A landscape with many valleys, sampled at points; each row gives a point and its height.
A ball rolls from a point to the lowest of its 2 nearest points, and stops where none of them is lower. Distance is the straight distance between rows; heights are no part of it.
K723 (h 378): [128  86 131 157  60 151 120 116  68 168 181 137 131 166 115 150 114 174
 176  94 117  96 107 103 110  84 121 123  96 115 115 136 114 194 146 167
 119  68  96  78  69 121 134 164 127 155  88  99 103 125 130 147]
K935 (h 455): [120 135 163 100  92 102 162 167 139 184  70 123 151  90 178 180 116 174
 114 156 123 106 154 114 118 103 157 107 170 122 100 168 138 101 125  87
 139 147 175 103 121 146 131 100 141 122 137 124 112 138 155  97]
K178 (h 443): [163 141 107 158 165 154 102 113 136 108 185 122 126 178  99 115 131 118
 140 133 145 138 123 112 145 179 114 160 114  82 152 116 150 201 139 165
 126 103 141 124 161 121  93 132 115 165 154 119 182  98 109 152]
K793 (h 347): [121  84 105 165  86 184 102 110 106 117 209 134 174 214 120 158 105 192
 178 100 134 116 117  80  83 118 152 132 114  95 110 127 141 205 125 164
 138  85 115  88  94 117 121 145  95 155 131 130 124 112 125 150]
K41 (h 330): [ 51 116 108  98 144 126 186 117 104 128 115 174 142 109  98 153  96 122
 124 107 162 158  93 127 139 157 135 137 107 137 183  99 192 100 128 172
 118 107 121 146 154 162 142 120 128 148 133 168  98 174 155 130]
K14 (h 585): [134 148 122 172 123 166  86 121 160  72 148 114 181 162 159 115 120 126
 119 129 129 125 145 149  82 106 177  95 140 131  81 128 100 118  99 113
 147 148 139 165 117 107 104  85 108 112 177 156 134  91 150 128]
K294 (h 437): [141  99 105 149 138 151 131  98 144 118 199 114 143 212  80 146 123 127
 147 140 160 122 145  81  96 171 130 128 133  95 156 140 115 192 122 148
 140 120 143 115 156 113  79  92  77 167 159 112 153 124 104 157]
K444 (h 274): [122 112 165 128 149 106 123 126 122 128 109 126 109  69  96 140 119 130
 139 129 110 127 110 191 173 158 146 172 122 102 100 174 193 141 129 121
 123 123 140 106 119 149 174 154 113 183 112 154 152 103  91 108]
K128 (h 403): [162 173  96 152 179 144  70 108 149 102 183 132  78 159 119  67 142  85
 101 138 117 155 124 128 160 173  96 153  93 101 162  87 112 179 147 189
  81 102 106 165 155 114  86 152 142 152 117 108 178 123 122 175]
K745 (h 666): [109 145  92 143 144 107 106 149 152 100  59 158 156  62 160 133 105 101
 106  93 122 155 116 183 163 117 161 119 118 159  82 107 201  80 111  98
  88 151 111 105 126 132 163 157 109  98 121 178 167 118 146 112]
K209 (h 426): [138 142 168 128  74 129 153 141 124 172  99 133 154 118 185 205 133 191
 156 144 127  91 150 128 116 101 132 117 179  92 100 190 133 139 118 132
 144  97 197 100 113 160 133 127 166 148 136 122 120 133 146  85]
K220 (h 343): [106 147 104 163 139 145 118 130 125 126 148 150 161 149 142 131  83 160
 124 113 127 164 114 134 148 147 126 143 117 105 156 136 171 148 130 199
 122  91 133 130 132 154 100 154 138 153 133 134 152 103 168 135]
K765 (h 266): [117 148  64 108 172 115 113 122 146  84  98 152 128 112 126  68 119  49
 101 110 156 193  97 152 156 155 105 137  98 152 148  60 162 102 132 142
  85 161  78 152 161 105 135 163 114  90 110 162 162 154 134 142]
K641 (h 329): [190 175 186  87 161  90  96 115 131 130 108 127  43  77 117  96 161  68
  94 156  93 127 153 188 186 158  74 146 130  91 133 144 100 116 156 119
 110 157 137 179 141 112 140 115 152 129 107 129 140 140 100 126]
K995 (h 517): [ 60  58  72 146  84 145 134 132  74 158 160 160 171 135  98 143  76 176
 150  74 140 181  68 111 121 126 131 164  58 167 153  86 167 140 106 147
 107 102  54  52  94 135 169 190 100 150  58  98 113 104 139 144]
K326 (h 290): [214 150 113 120 157 147  98 121 145 114 142 110  95 147 133 103 198  97
 153 147 122 135 134  94 154 162  66 147 132  94 149 104  79 181 141 117
 115 130 125 132 167  99 109 156 139 105 110  97 194 128  76 127]
K305 (h 140): [105  77 111 112 124  97 110 143  97 149 114 136  86  92  83  86 112  89
 116 105 120 123  98 136 158  90 123 119  82 165 128 112 130 111 167 111
  80 139  49 115  91  86 161 138 106 114  71 113  91 137 119 149]
K63 (h 650): [126 123 119 115 112  93 119 141 113 131  77 151 116  46 150 132 128 113
 118  98 103 126 112 175 180  78 149 117 125 148  78 120 184  95 136 102
  88 124  89  97  94 131 173 162 131 110  93 166 126 138 128 102]
K494 (h 450): [126 189 177 109 172  77 124 147 150 128  61 153  81  38 137 159 119  97
  74 129  96 138 153 205 189 155 143 126 150 110 133 151 202  85 161 112
  97 146 161 159 124 159 140  75 123 137 127 178 147 155 137 123]
K917 (h 169): [155 180  83  96 166 125 117 144 133 120 109 155 101 112 142  84 147  83
 116 125 131 183 105 129 182 149  55 152 116 131 155  83 126 132 155 143
  83 130 100 142 173 116 118 177 161  89  92 130 185 139 131 125]
K508 (h 396): [109  78 122 131 119 145 165  86 143 118 179 125 162 196  95 163 112 138
 152 137 182 119 128  79  57 147 155 111 154 121 140 138 133 149  95 132
 166 131 153 125 156 120  95  75  69 155 178 131 115 132 121 142]
K763 (h 575): [ 63 119 114 111 145 108 166 168 140 156  95 108 112 118 133  92  94 131
 103 177 110 127 148 106  91 113 139 104 124 207 149 138  76  56 103 100
 140 186 112 152  93 130 133 112 154  92 121  86  84 136 147 144]
K52 (h 552): [102 125 131 104 113  93 159 167 107 201  99 125 106 113 138 102 128 133
  93 160 117 118 139  97 124  79 104  96 133 168 171 127  72  72 156 111
 120 150 111 135  96 142 122 114 157  89 100  77  74 158 160 132]
K543 (h 364): [140 151 125 140 133 129 126 147 108 141 149  97 116 147 156 105 146 179
 144 153  98 130 137 126 119 110  94 125 129 138 154 145  62 136 124 144
 135 126 122 124 105 165 100 164 179 132 110  68 120 103 138 118]
K931 (h 457): [ 95 129 134 108 147 115 152 121 150 107  71 136  86  68 163 106 160  63
 107 169 110  93 151 143  83 107 167  92 159 211  61 126  95  18 100  65
 155 194 110 184 117 103 182  89 153  57 140 151  94 168 117 116]
K658 (h 340): [201 200 151 156 154 146  64  78 154  87 174 130  63 149 131  85 151  58
  96 132 107 125 150 162 161 155  96 137 121  81 128  95  85 170 155 175
 105 107 140 210 155  93  97 108 152 139 153 150 163 122 130 156]
K779 (h 429): [139  90 131  71 165 116 184 130  89 125 125  90 100 125  95 109 172 122
 175 147 147 126 127  88 145 163  65 166 124 152 166 117  90 138 138  81
 152 125 112 122 176 108 154 153 138 144  98  81 135 144  58 126]
K602 (h 488): [107  95 158 139 120 124 130 117 109 167 170 113 124 153 108 145  99 174
 146 145 104 121 130 129 122 151 148 139 102 124 140 177 121 149 111 149
 150 118 145 109  92 154 120 119 123 178 106  90 112 110 120 147]
K312 (h 368): [118 104 108  98 147 129 147 149  96 165 144 132 128 128  88 146 122 159
 150 125 131 173 105 108 175 172  78 186 100 111 181 146 174 179 146 146
 110 107 122  62 153 148 137 187 130 163  87 112 166 112  97 131]
K646 (h 320): [127 110 156  98 144  73  96 131 171 149 101  99  67 117  91  94 116  68
  72 154 121 107 166 138 129 125 157 110 125 137 108 142  97  86 131  69
 122 191 127 158 107  81 145  50 101 114 136 115  99 145 117 162]
K313 (h 540): [172 154 128 111 114 115  91 133 165 139 124 125  92 160 109 112 141  50
  74 137 145 114 158  97 149 115 131  96 135  84 139  98  68 127 151 113
  99 151 141 169 144  79  93  55 121  94 159 134 127 153 159 152]
K707 (h 264): [162 162 157 113 179 132 112  79 139  95 152 134  60 112  96  88 161  42
 103 137 125 124 128 176 163 183  86 149 107  93 159 102 104 133 152 158
 111 127 128 205 174 111 123  98 147 143 143 146 138 169  98 149]
K986 (h 509): [ 82  88 114 130  89 112 124 122 125 153 145 137 168 149  98 170  58 150
 117 111 147 137 122  99 114 123 163 122 105 106 144 135 189 145 124 165
 111  98 135 109 124 131 112  79  75 160 147 142 110 145 171 151]
K418 (h 176): [101 119  94  98 158 114 159 113 137  97 104 141 142 120 114 137 133  73
 114 129 168 152 107 110 128 159 114 144 132 130 168  99 154 108 121 136
 132 137 130 147 191 127 128 109 107 122 158 155 138 169 117 126]
K671 (h 147): [152 132 112 112 157 150 142 113 100  82  95 147 119  84 146 106 189  97
 158  98 133 146  88 159 151 131  87 152 119 155 105 108 136 115 119 128
 131 126  95 126 157 139 175 214 169 112 109 157 149 118  87  96]
K53 (h 252): [211 140 133 105 130 136 113 113 124 142 161 125  66 168 112 103 202  86
 143 146 131  87 132  81 154 124  63 132 154  96 157 103  52 177 172 131
 120 102 118 143 156 102 100 141 162 107 125  93 133 157  99 151]
K695 (h 484): [ 97 111  86 153 110 116 116 177 102 180 137 122 143 149 116 103  91 189
 128 130 106 175 122 101 121 118 100 129  90 160 173 118 109 122 131 125
  96 120  85  74  98 148 122 159 120 126  61  66 139 122 154 138]
K251 (h 422): [ 69  70 161 149  93 121 129  97 145 135 145 118 141 106 111 152  86 158
 136 118 117  95 135 151  93 127 219 121 125 146  68 161 168 119 107 114
 156 119 136 113  64 125 149  79  82 160 140 134  97 119 124 130]
K872 (h 633): [139  92 123 109  87 101 122 126 128 142  85 133 140  96 124 148 134 120
 133  99 135  96 128 112 129  68 151 100 148 122  88 123 161 127 150  85
 108 131 107  96 112  89 164 124  96  99 118 147 112 146 131 109]
K884 (h 314): [131 113 160 135 119 134 145  85 158 115 148 115 136 150 109 155 128 107
 113 144 160  91 152 126  84 138 171 109 160 111 123 149 134 118 110 117
 171 146 179 153 144 105 106  35  94 154 195 167 105 142 127 138]
K364 (h 404): [150 121 127 148 163 181 125 101  90  83 191 109 120 166 127  98 197 151
 196 128 103 132 112 139 116 141  77 166 115 161 124 125  79 172 114 152
 168 109  99 131 135 138 145 207 164 145 116 103 144  81  61 130]
K803 (h 363): [115  75 107 145 144 136 118 125 131  89 152  95 160 156 103 113 132 141
 175 121 145 143 121 125  90 144 145 135 107 156 106 133 132 139  87  89
 152 151 101  87 140 108 149 164  71 120 119 111 152  89  78 139]
K787 (h 688): [ 80  97  72 137  92 129 151 139 139 113  99 153 196 118 170 165 115 162
 140  89 139 133 109 113  71  72 177  99 134 196  86 105 166  87  90 113
 126 127 101 102 116 135 154 154 107  73 129 150  98 145 162 107]
K290 (h 405): [122 176 119 173  85 145  97 134 113 141 131 138 167 141 180 163  89 195
 113 106 107 119 121 148 138  93 147 118 118  97 114 139 160 153 133 199
  97  78 137 129  90 151  98 140 147 144 144 136 130 106 198 136]
K705 (h 492): [168 174 154 152  58 143 106 152 142 152 115 119 149 148 199 149 148 173
 108 134 117  77 170 102 108  62 143  86 183  87 105 131  66 128 123 113
 146 110 171 130  94 129  88 109 166  93 167 122 103 118 183 118]
K591 (h 529): [133 128 102 109 137 102 169 177 127 190 107 138 119 148 121 115 128 132
 100 157 136 145 141  47 124 110  83 120 139 136 205 110  69 113 155 106
 109 142 123 108 153 136  98 131 148  86  86  64 122 166 153 119]
K711 (h 202): [116  74 143 130 113  88 129 150  97 182 128 101  84 116  78 105 102 139
 116 132 111 123 134 122 124 105 112 117 103 156 137 155 101 118 152  97
 111 137  72  93  70 102 148 122 102 134  69  71  96 123 108 150]
K847 (h 621): [151 224 166 157 133 114  95 142 138 103  88 139 113  91 156 175 109  80
  52 125 120 101 141 176 183 126 154  91 149  68 112 123 169 116 163 138
  83 107 167 184 140 126 114  44 136 125 179 203 142 150 181 136]
K704 (h 367): [128 172  91 130 170 128  71 118 170  67 106 145 138 127 126  84 115  32
  66 103 150 175 116 163 147 148 144 124 106 128 111  64 158 103 128 143
  78 170  89 174 155  79 124 102  94  93 144 184 155 127 149 158]
K626 (h 387): [146 119 113 125 175 126 130 162 110 160 150 109  94 149  98 116 158 155
 165 153 117 169 123  85 164 173  64 180  97 142 183 132 115 170 141 114
 118 130 103  66 155 144 120 186 126 145  72  52 206  96  61 139]
K542 (h 383): [111 108 172 120 135 101 127 106 165 124 106 109  91 105 125 104 150  78
  93 159 119  85 167 158 100 113 185 109 145 158  87 139  99  55 119  79
 158 192 123 175 108  91 155  45 122 104 167 146  79 147 117 131]
K734 (h 208): [162 119 158 136 150 115 111  91 130  90 146 126 115  99  92 136 138  80
 130 113 145 121 111 180 164 172 127 158 128  68 111 160 192 162 140 129
 117 113 143 126 164 107 154 127 103 175 143 185 172 102  75 120]
K138 (h 502): [117 131 145 154 107 146 128 108 141  99  87 148 149  80 185 143 153 122
 127 118 117  89 143 166 104  87 176  89 163 161  56 143 147  64 101  95
 145 132 138 143 107 143 153 114 138 102 163 158 112 132 139  99]
K537 (h 473): [ 96  99 142 143 132 147 160 118  85 166 186 127 128 161 116 160  89 226
 187 138 120 147 107 101 123 164 116 159 101 148 168 156 101 162  98 168
 158  86 143 114 105 176 125 147 155 182  91  67  94 114 118 131]
K936 (h 332): [ 93 111 175 142 143  98 136 134 137 118  98 123 127  61 110 180  84 145
 120 132 113 137 127 191 157 174 198 146 130 108  87 189 223 126 109 100
 141 139 164 115 124 157 139  90  96 186 132 157 143  99 110 113]
K370 (h 620): [165  67 114 101  99 114 122 130  96 124 129 113 116 138  92 126 163 106
 171 101 146 109 117  98 120  92 118 127 122 126 102 115 123 157 153  91
 122 136  83  78 118  82 164 164  92 113  96 124 138 121  78 139]
K11 (h 548): [111 182  99 174 134 137  81 161 172 116 140 114 177 183 155 124  86 137
  79 127 130 153 138 121 102 122 165  98 130 119 121 112 124 122 111 142
 111 135 145 150 127 122  74  98 117 107 174 126 153  91 202 138]
K468 (h 556): [170 192 142 152 127 139  81  97 156  72 126 152 130 130 156 130 140  32
  73 109 143 105 134 163 139 126 153  91 145  81  96  81 137 125 159 140
 100 109 142 193 151  90 113  55 117 117 194 214 142 147 168 142]
K295 (h 381): [102  99 157 155 133 125 131 110 148 127 134  93 159 122 109 165  82 151
 125 140 120 127 137 169 108 164 212 129 131 111  90 199 174 137  98 103
 165 141 168 114 113 143 124  74  88 180 154 134 129  99 121 123]
K976 (h 501): [143 182  77 157 134 129 103 188 165 142 126 116 172 175 152 138 103 170
 100 143 133 168 145  91 131 130 123 128 132  87 149 122 133 150 130 127
 102 124 149 111 148 143  72 125 122 110 117  94 179  99 175 133]
K437 (h 636): [124 101 128 144  68 157 130 125 115 165 172 127 154 205 118 145 128 177
 147 141 145  85 158  49  58  85 156  96 138 121 144 117  61 144 131 135
 149 123 143 111  99 117  93  86 112 119 142  91  93 147 164 148]
K950 (h 354): [162 157 158 135 118 142 125  93 103  97 134 146  85  85 164 105 170 115
 127 107  93 105 101 175 165  93  97 121 141 137 104 114 110 108 143 169
 127 102 111 177 100 142 156 163 189 118 132 160  93 139 128 113]
K805 (h 515): [127 145 159 141 126 140 126  94 135  85  83 164 117  50 185 122 183  70
 123 131  98  85 143 178 109  99 156  85 167 187  51 112 109  43 117 100
 143 144 124 182 109 129 178 111 162  94 156 175  92 173 128  85]
K623 (h 536): [170 185 108 144 109 161 107 145 156 133 146 130 135 186 165 116 154 134
 112 146 125  90 169  87  98  79 134  99 171 104 145  99  51 124 134 135
 134 129 166 162 122 136  73 105 162  78 173 107 124 126 180 132]
K235 (h 283): [ 82 117 123  91 159  97 142 164 113 148  88 143 104  61  89 123  96 141
 129 114 119 177 106 158 168 146 122 172  98 161 155 144 180 104 128 119
 126 147 110  84 115 164 151 160 127 144  72 136 116 124 126 117]
K221 (h 543): [ 88 143 110 140 148 126 126 127 152  99 104 142 154 114 145 109 102 110
 117 128 121 128 130 161 101 108 175 106 122 172  93 131 135  83 100 121
 131 159 128 155 106 126 144 109 109 105 157 154 112 132 157 116]
K883 (h 91): [170 174 171 142 147 123  81 109 150  97 137 108 112 125 120 127 135  76
  88 132 131 114 141 177 158 164 131 126 142  55  97 148 150 163 148 104
 119 137 158 165 164  84 121  68 108 168 169 178 166 107 104 133]
K56 (h 597): [166  98  92 107  77 125 136 130 112 148 129 148 138 175  97 145 148  94
 148 101 174 105 118  41 120  98  82 116 142  82 164 101 125 172 174 129
 113  92 119  81 164  76 125 132 105  94 128 120 136 178 129 140]
K550 (h 296): [ 80 134 158 129 146 124 177 140  86 142 120 113 101  75 149 118 111 188
 142 161  87 131 119 162 125 143  99 131 117 199 143 174  88  82 104 120
 171 129 116 157  82 183 151 154 200 161  96  81  69 125 118 109]
K885 (h 395): [ 93 101  95 150 138 108 107 166 164 117 122  83 157 137 115 123  88 157
 127 146 131 162 147 116  73 134 175 102 118 159  95 151 148 118  72  65
 148 186 124  91 120 109 142 134  64 112 124 111 155  80 117 136]
K927 (h 574): [189 119 102  95 100 107 119 137 173 146 119 124 126 167 113 132 142  68
 104 133 163 107 150  58 124 104 118 103 162  82 138  99 106 148 157  96
 112 136 140 115 171  74 106  85 111  82 151 142 149 163 132 136]
K57 (h 534): [ 46  59  76 136 112 157 141 106 117 115 154 143 181 138 103 111  66 135
 144  84 159 164  79 119 108 138 162 143  72 177 139  74 176 132  84 157
 131 119  59 105 109 104 160 162  75 122 114 125  96 119 141 146]
K978 (h 201): [120 132 125 156 164 168 141 109 112  80 128 139 148  97 139 114 152 112
 161  96 139 174  85 186 150 166 117 182  98 141 100 128 184 133  94 159
 139 114 123 116 157 163 173 213 146 167 120 168 163  66  96 104]
K988 (h 253): [130 119 142 125 121  88  89 160 138 167 102 102  97 122 109  96 105 130
  92 142 111 119 159 130 135 111 140 105 131 121 118 148 102 118 144  91
 109 169 116 108  91 102 120  97 108 115 106  93 128 121 127 146]
K131 (h 469): [148 187  86 136 130 105 101 194 158 133  73 131 168 124 180 118 114 149
 104 118 131 162 133 134 149 104 116 117 129 118 125 122 139 110 131 119
  88 147 154 107 152 152  88 151 141  89 123 120 180 110 172 113]
K636 (h 500): [123 125 106  77 129  85 172 176 135 175  65 137 142 118 134 140 122 133
 113 138 149 147 138  71 136 115 105 122 152 117 155 115 142 100 146  97
 110 150 153  98 164 145 117 117 132  80 118 117 141 165 149 108]
K850 (h 449): [118 143 121 141  93 141 146 103 122 111 108 167 174 115 176 177 135 132
 140  87 141 103 118 144 123  88 150 117 156 118  93 125 191 121 121 168
 121  82 146 132 127 158 140 123 142 135 165 181 115 159 160  98]
K269 (h 335): [ 94 142 133 104 158 103 152 148 108 170 112 150 109  86  99 135  94 150
 126 132 121 176 109 143 193 182  96 190 103 120 181 138 191 138 149 169
 111 115 124  99 140 186 122 160 139 161  94 125 145 123 125 129]
K582 (h 312): [138 121 118 179 102 178  90 122 117 106 182 118 169 190 145 152 128 186
 181  99 116 146 110 134 117 125 154 151  98 102  85 140 135 206 104 152
 146  97 107  79 100 127 135 190 118 154 116 129 169  50 109 136]
K46 (h 623): [126 151 149 156 136 155  95  99 153 114 176 116  82 184  97  72 128  86
  89 142 126  85 153 129 107 113 137 107 117 143 145  91  45 109 131 170
 137 124 125 211 100 105  97  75 136 118 180 107  77 122 157 180]
K223 (h 511): [112 119 184 146 117 116 133  90 119 144 155 118  88 119  93 146 100 137
 128 134 110  90 137 161 149 155 131 140 120  89 135 183 152 151 149 170
 146  96 159 153  96 145 129  92 140 188 149 132  86 135 124 140]
K990 (h 673): [ 94  81  94 129  98 158 151 118 126 107 148 129 177 144 138 132 125 154
 170  98 146 118 116 108  60  83 158 115 131 181 100 100 117 110  97 121
 151 125 103 121 103 120 147 147 106 105 126 127  99 131 131 120]
K552 (h 207): [169 139 192 143 119 132  93  75 150  89 144  97 108 136 121 122 158  79
 100 136 132  77 163 169 121 146 169 106 164  85  78 155 108 144 139  72
 163 147 170 167 141  74 129  47  98 150 183 163 131 117 102 132]
K708 (h 656): [124 101 119 116 107 180 163 107 112 115 164 136 173 170 143 145 139 170
 181 115 145  91 135  86  53  95 139  98 160 156 114 115  80 123 104 131
 185 127 141 138 121 141 117 120 136 115 145 137  76 153 141 121]
K961 (h 423): [178 111 150 132 123 164 138 118 116 125 182  99 140 199 124 166 160 177
 198 144 130 105 150  86 113 145 101 137 153  96 128 165 108 202 121 129
 170 105 163  77 139 132 116 148 130 152 130 104 154  99  72 118]
K569 (h 247): [ 90 129 110 150 130 150 140 119 111 115 119 150 148  82 153 150 114 172
 160  97 121 164  78 179 155 130 141 155 100 149  91 123 187 133 105 162
 122 117 118  85 120 169 170 203 155 145  99 157 135  91 126  96]
K62 (h 374): [178 132 189 138 104 171 140 110 130  93 138 111 122 130 160 115 194 161
 170 158 105  73 169 132  72 108 125 112 199 135  85 157  60 109 107  78
 212 158 171 144 126 140 134 131 160 116 147 134 115 102  88  92]
K149 (h 180): [150 139 148  64 168  93 169 140 114 133  88 118  69  81 123 110 169  90
 123 150 121 124 130 131 153 131  73 138 139 147 168 120  83  93 144 103
 130 141 143 170 156 132 134 145 174  99 107 112 109 169  98 102]
K253 (h 589): [137 159 190 119 126 100 118 117 153 133 113 134  96 118  96 161 112  76
  59 138 141  87 162 154 162 134 157 102 139  69 144 143 156 120 164 134
 103 122 168 175 128 119 112  22 122 158 195 183 114 162 163 148]
K69 (h 475): [158 165 106 128 121 132  74 106 155 100 121 152 118 153 127  87 125  41
  74 106 148 121 130 119 148 100 150  97 113 101 122  65 108 130 151 163
  77 117  91 183 138  72 102  90  93  99 163 165 130 144 179 166]
K380 (h 578): [182 185 151 145 139 153 129 106 155 124 175 116 106 175 139 100 163 112
 116 170 125  94 179 108 119 154  99 125 156  98 187 120  52 133 130 144
 157 133 187 177 152 137  69  90 164 128 180 110 121 140 146 129]
K892 (h 610): [150 106 113 112 113 116 124 128 112 149 141 126 106 147  78 129 134 104
 141 121 138 107 130  85 145 128  99 135 114 100 148 135 126 173 167 128
  96 108 113  93 137  98 129 135 108 136 111 114 142 140 105 150]
K691 (h 440): [126 189 146 147 151 110 110 173 149 123  72 128 154  91 165 134 107 137
  98 138  97 166 150 171 151 139 136 121 133 131 125 162 152  89 114 117
 113 152 174 122 132 163 108 127 145 116 130 135 156 105 147 102]
K28 (h 285): [125 125 118 148 104 156 103 137 112 138 147 133 177 145 154 165 108 197
 167 103 123 168  93 150 139 126 138 144 103 116 106 144 175 169 102 157
 123  94 131  74 121 163 131 193 136 147  96 126 158  82 134 112]
K725 (h 189): [180 128 137  70 154 121 137  87 116 118 140 134  64 133 100  98 179  53
 127 130 143 110 125 115 161 153  69 134 125 100 160 104  87 157 166 139
 130 106 121 169 173  91 127 116 150 115 130 133 122 182  81 152]
K438 (h 619): [ 79  69 119 117  89 128 183 140 122 186 146 113 141 175 103 152  79 171
 130 169 140 117 149  52  56 119 164 112 130 153 156 125  87 100 107 118
 160 150 151 105 111 115 110  70  99 130 128  78  77 153 155 141]
K880 (h 249): [167 169  91 132 137 140 102 134 119 116 133 139 107 138 146  68 154 102
 121 122 112 138 109 131 159  99  82 127 110 138 137  85  79 135 153 168
  96 114  86 151 123 112 114 169 176  98 105 118 134 135 141 139]
K374 (h 313): [207 145 131 123 137 157 113 132 160 102 144 107 133 174 149 123 210 117
 173 149 135 113 161  82 104 141  90 127 160 107 127 113  59 173 125  92
 159 151 153 122 165 113  97 135 137 106 134  98 179 117  69 122]
K260 (h 451): [ 57  71 117 121 119 157 170 106  84 132 166 156 154 132 116 165  95 188
 168 108 141 147  76 142 113 145 144 161  93 157 130 130 151 143 104 172
 152  84 122 123 108 159 153 147 135 169 108 120  75 136 127 125]
K654 (h 503): [ 98 108  89 137 113 137 115 146  90 156 140 147 143 131 134 107  96 162
 130  95 122 156  88 130 147 105 112 152  82 149 145 105 149 140 147 167
  86 103  63  86  90 140 134 192 128 130  74 115 117 105 149 146]
K95 (h 546): [121 141 199 118 129 103 143 116 138 142 131 129 103 102  91 160  86 112
  79 149 125  93 133 151 157 164 154 137 148  56 150 183 182 145 155 157
 129 109 189 156 119 151 110  46 126 189 170 166 116 141 137 130]
K465 (h 386): [142 131 145 135 145 166 139 129  87 113 165 109 107 133 159 101 175 175
 175 140  95 121 115 140 106 106  77 132 120 188 130 136  50 129 120 140
 164 108  94 140  88 156 131 197 196 134 108  90 100  91  87 118]
K904 (h 600): [155 161 180 144 140 134 115  90 160 121 151 117  83 156 124  86 151  82
  87 164 118  72 173 141 113 142 131 105 138 113 152 124  54 109 122 141
 156 155 159 204 122 120 100  66 162 118 195 123  98 141 137 147]
K639 (h 402): [151 169 151 146 107 163 144  94 110 103 128 165 143 103 187 145 149 128
 138 100 111 116 112 165 134 105 102 126 151 117 115 125 152 124 141 191
 127  77 140 168 132 166 141 164 182 136 156 172  99 155 153 100]
K168 (h 393): [124 171 153 115 164  87 133 163 150 156 109 125 128  97 116 144  96 157
 114 145 107 169 150 138 177 173 115 158 144  93 157 179 180 137 150 116
 131 133 180 111 145 172  99 123 131 160 101 110 164 110 133 112]
K525 (h 303): [186 177 150 147 123 128  86 127 113 125 139 127  86 114 178  91 161 133
 113 112  92 121 123 158 177  87  97 123 115 106 110 121 112 147 164 165
 102  93 100 150  93 130 121 181 184 108 118 126 136 108 139 133]
K292 (h 682): [ 69 118  68 139 134 109 152 157 148 108  71 156 190  70 160 161  94 133
 123  86 144 170 102 149 122 126 157 124 120 194 118  99 228  73  90 114
 106 138 119 104 134 151 156 161 101  93 128 175 138 136 164 110]
K377 (h 226): [ 68 101  92  98 168 104 149 161  90 150 104 138  99  78  66  80  95 119
 108 117 124 178  94 139 165 136  96 159  72 183 176 117 142 108 146 109
 104 147  59 103 121 135 150 172 132 122  62 113 103 124 116 144]
K566 (h 412): [ 30  71  94  94 123 136 204 121 103 144 125 154 180 111 116 178  77 164
 144 116 162 168  97 104  91 150 156 146 107 173 153 119 185 105  90 134
 144 119 125 111 139 151 156 131  90 156 104 123  97 169 149 113]
K549 (h 333): [106 126 135 130 147 137 163 150 122 124 120 112 142 108 150 135 128 178
 159 154 109 143 133 141 108 139 122 138 137 169 126 162 107  90  94 121
 155 144 146 122 116 179 134 169 161 140 110  94 127 105 110  97]
K183 (h 462): [ 90 127  99 153 112 103  98 202 140 172 110 123 171 130 119 128  44 191
  98 116 104 181 135 113 130 122 158 136 102 144 143 149 162 120 119 119
 100 146 110  75 101 148 107 138  98 123  95  92 143 102 178 147]
K595 (h 248): [130 131 162 105 151 111 175 119  91 145 115 114  78  85 122 108 147 136
 137 148 103 123 106 150 158 146  76 154 124 160 173 135 100 116 145 140
 143 110 123 166 124 162 144 150 176 148 107 111  77 144 108 108]
K698 (h 463): [ 70  75 122 145  75 123 135  93 129 141 131 134 146 128 111 143  86 149
 123 103 130  97 133 120 107  83 200 107 103 154 103 129 149 111 125 151
 121 124 110 137  66 124 142  90  88 135 153 145  70 149 164 151]
K821 (h 406): [169 129 184 137  96 141 141 129 117 139 145 115 126 147 166 158 165 178
 168 146 112  81 147 112 107 124 113 133 174  90 108 175  97 151 126 117
 171 117 176 116 120 153 122 146 158 156 145 113 121 118 112  90]
K121 (h 495): [105 114 109 141  97 121 119 116 138 122 113 143 176 111 133 171  92 141
 122  95 148 136 103 140 127 119 174 112 135 110  98 135 212 145 116 153
 108 106 130 105 129 120 133 111  90 134 148 173 131 130 164 125]
K146 (h 380): [156 159 172  91 160  76 119 148 155 132  72 107 101  73 121 125 138  78
  87 145 122 133 153 164 172 151 124 119 149  95 128 160 146 106 148  83
 101 173 152 146 154 116 132  88 111 125 129 139 159 136 103 111]
K510 (h 415): [148 116 136 121 186 152 163  97  96  94 167  97 103 145  93 110 185 115
 182 145 134 135 106 126 133 187  67 175 106 147 153 117  97 162 129 127
 156 116 113 138 171 119 149 182 153 168 124 110 153 111  44 125]
K903 (h 601): [ 36  75 113  90 127 105 193 160 117 177 111 110 140 131 105 143  75 176
 129 162 136 142 119  76  67 123 155 131 117 198 158 138 108  78 104 107
 157 159 136 120 118 145 136 104 123 129  95  83  75 156 144 126]
K247 (h 291): [124 101  70 115 142 154 149  96 138  86 153 139 171 175 103 134 153  96
 142 114 200 157  96  99 115 180 101 147 134 123 153  91 176 158 110 137
 136 130 112 110 207 110 120 155  81 137 148 157 170 136 101 133]
K664 (h 344): [209 122 167 103  95 144 122 112 133 119 133 110 117 151 147 117 218 126
 159 158 128  66 163  96  91  99 112 106 191 113  99 120  44 131 137  72
 189 162 157 127 138 105 133 128 154  76 133 122 118 126  76 103]
K846 (h 72): [174 166 128  82 156 109 128 137 115 114  68 153 100  72 154 105 182  74
 130 116 125 151 106 162 173 135  67 140 135 120 130 110 126  97 149 123
 103 133 110 146 170 140 152 178 167  89  98 149 157 149 106  95]
K238 (h 452): [119 150 137 143  76 137 110 141 126 158 127 136 147 126 178 147 121 184
 116 121 114  95 144 125 125  67 160  90 149 122  99 139 109 121 127 160
 113 103 140 132  67 140 115 125 154 109 151 127  92 134 181 123]
K83 (h 430): [ 92 131 103 165 107 115  98 186 155 131 108 105 191 154 171 142  77 195
 127 125 119 166 136 130  89 102 190 107 125 153  95 151 133 110  77  89
 128 153 135  85  92 137 120 140 103 111 114 107 143  82 175 113]
K975 (h 447): [135  70 124  68 134 107 189 142 122 150 103 100 128 125  98 127 155 123
 167 151 155 131 133  65 114 144  98 136 147 144 142 117 111 117 124  64
 152 166 121  87 186 103 144 137  95 104  93  87 157 142  71 110]
K236 (h 334): [149  88  86 118 132 170 141 121 128  96 151 124 170 181 110 137 171 132
 190 113 176 146 109  79  89 148  98 146 138 122 125 100 140 166 110  98
 164 135 110  78 185 112 124 187  88 118 132 132 175 114  74 127]

For each start below, name the point where the ball stops.
K986 | K883
K292 | K69
K654 | K418
K779 | K846
K253 | K418
K11 | K305
K805 | K305
K904 | K846
K121 | K846
